Points, in no order, along strands that fork, close into loops and pass close to each other.
(in the rows, 128 means zero)
Points whose rows are less than 51.7 apart are linked; no others are. Some points are linked to none.
bamas: [ 86 122 161 141  97 119 117 145 136 108 142 117]
Bug: [195 178 145 106 131 129 146  92  71  87 113 137]
resak: [171 135  74 101 167 158 134 135 159 147 115 137]
vokaz: [124  98 184 111 172  90 142 140 149 143 173 110]
sudi: [145 146 204 139 149  89 154 104  93 110 155 110]
gopob: [ 66  94 127 140 108 141  93 167 151 145 131 128]
dega: [127 137 169 131 112 117 138 129 111  88 152 115]
rebin: [ 82  85 171 125 120 116 118 153 151 122 168 115]
did: [113 129 107 119 121 146 121 147 154 130 123 125]
Danib: [124 105 126  87 128 159 157 151 157  76 165 120]
Sino: [199 164 187 102 152 124 162  93  76  85 149 117]
rede: [137 156  65 155  91 114 127  79 109 157  58 122]
liko: [136 116 137  97 121 153 164 138 141  65 171 117]
Somo: [164 156  85 124 145 131 137 110 141 152  91 137]
bur: [120 137 132 119 124 132 135 142 142 111 139 121]
ged: [135  96 129 111 167 141 121 157 164 151 159 128]
pefi: [161 112  67 105 169 173 122 146 164 158 122 146]
legam: [134  93 120  99 155 160 130 159 167 139 154 129]
tuta: [192 162  88  95 174 139 168 119 146 120 118 128]
kulit: [ 82 104 160 127 100 128 128 150 145 100 157 116]
madi: [ 94 130  88 147  98 139  98 129 143 155  89 137]
Geto: [201 176 103 102 174 128 172 108 129 114 120 132]
Kovo: [116 101 142 137 157 105 102 146 144 177 139 126]
kete: [122  79 123  89 150 167 142 161 174 117 167 123]
Bunit: [134 117  71 131 137 157 102 137 154 171 102 144]
Vebo: [ 76  87 129 117 117 156 108 167 160 130 151 125]
gota: [153 157  75 152 120 112 133  79 123 168  64 123]
bigab: [172 170 126 153 168  96 159  66 112 175  92 123]
feru: [112 149  97 112  97 153 133 145 131  89 116 132]
fur: [ 75 125 184 154  93 103 112 138 117 109 143 114]
nuku: [142 108  79 159 140 130  99 114 138 204  88 143]
kip: [133 171 143 174 108  96 126  78  84 133  90 125]
mil: [102  91 118 161 141 105  78 150 134 199 122 145]
Vupug: [114 150  83  97  88 160 143 152 118  70 115 144]
Bipam: [111 152  70 155  80 126 112  97 121 147  64 130]
gegi: [104  97 104 169 129 109  76 135 129 204 108 145]
kodom: [139 114  54 145 128 147  99 120 146 188  81 143]
Bez: [101 149 147 158 102 107 113 123 116 122 113 126]
mamo: [127  87 163 115 178  96 123 149 143 162 169 117]
Bida: [ 93 145  97 159  81 121  98 113 130 144  81 131]
dep: [137 141 197 139 124 104 143 116  91  94 153 116]
meler: [ 71  57 142 111 118 163 120 170 167 116 170 122]
Reg: [158 151  79 136 136 129 130  97 138 164  80 130]
Bebuz: [130 166 161 168 135  87 134  87  89 148 106 122]
tomet: [208 186 120 110 171 123 170  89 101 109 117 130]
Puda: [ 68 100 122 152 105 132  78 154 143 164 115 132]
toti: [182 157 198 115 149 116 162  94  79  89 159 115]
kefa: [133 108 193 117 124 116 157 120 120  71 189 115]
lin: [ 77 142 103 120  51 160 114 151  93  66 113 143]
rike: [104 140 157 156 122  98 114 124 127 144 117 118]
toki: [194 166 170  85 133 134 150  98  66  74 136 129]
pugeg: [137 129 201 125 163  83 161 118 114 121 173 103]
gipil: [104 102 175 108  86 140 141 131 112  46 183 125]
loluf: [ 95  85 181 119 133 106 134 146 149 123 180 113]
kosa: [168 150  79 103 160 147 148 122 151 134 107 136]
Fele: [158  98  80 126 175 159 115 156 159 179 128 150]
ropur: [121 151 164 158 137  85 130 106 109 149 118 120]
rebod: [134 102  90 160 142 124  88 126 136 209 104 146]
Vizu: [125  86 126  82 141 167 160 155 174  92 174 121]
Belu: [104 146  79  92  74 166 142 156  94  62 102 157]
Kili: [124 168 141 170  88 102 117  86  83 124  91 128]
karum: [201 187 142 116 152 121 161  80  76 103 112 133]
pupom: [ 93 149  84 104  57 166 126 154  84  63  95 162]
Rak: [141 119 183 118 172  93 156 126 140 130 166 108]
Bilip: [169  92  73 133 196 164 120 168 158 187 147 154]
Penu: [129 134 112 146 137 120 113 115 142 171  99 129]
pog: [ 76 143 124 141  54 147 106 145  95  69 120 133]
Nofu: [117 119  95 124 129 154 107 145 153 148 114 136]
Negid: [ 82 108 107 155 102 136  79 144 146 171  98 139]
lepel: [104 160 138 170  83 109 107 105  97 115  98 130]
Tetof: [112  98 191 120 130 100 153 132 138  96 186 111]
Lilu: [ 82 134 156 137  62 138 113 141  97  70 136 124]
fomi: [137  99 145 121 174 116 117 149 151 170 150 124]
Ruso: [139 113 165 107 125 132 162 128 129  65 181 116]
fil: [115  91 132 149 161 101  91 145 132 196 140 139]
kipul: [189 172  62 122 137 120 158  79 115 143  72 131]
kidam: [124 127 159 121 129 124 146 135 137 107 156 114]

A piece is two or more points that can be reached from each other along the links. Count, over all rows, the pieces, the separate loops (a circle has one, a figure eight two, a Y none), the forks (points with three links) and the tips (points with one).
pieces => 4
loops => 2
forks => 2
tips => 6

A tip is a point with one link. Name the tips that can be reached along the links from each point below, in the order of the rows.
kidam => fur
tuta => meler, toti, Bilip
pog => feru, Lilu

Name the points in between on the shortest way along the links from the first point to the second, in order.
kefa, bamas => Tetof, loluf, rebin, kulit
madi, meler => Negid, Puda, gopob, Vebo
toti, Bug => Sino, toki
mamo, rebod => fomi, Kovo, fil, mil, gegi
rede, pefi => gota, Reg, Somo, kosa, resak
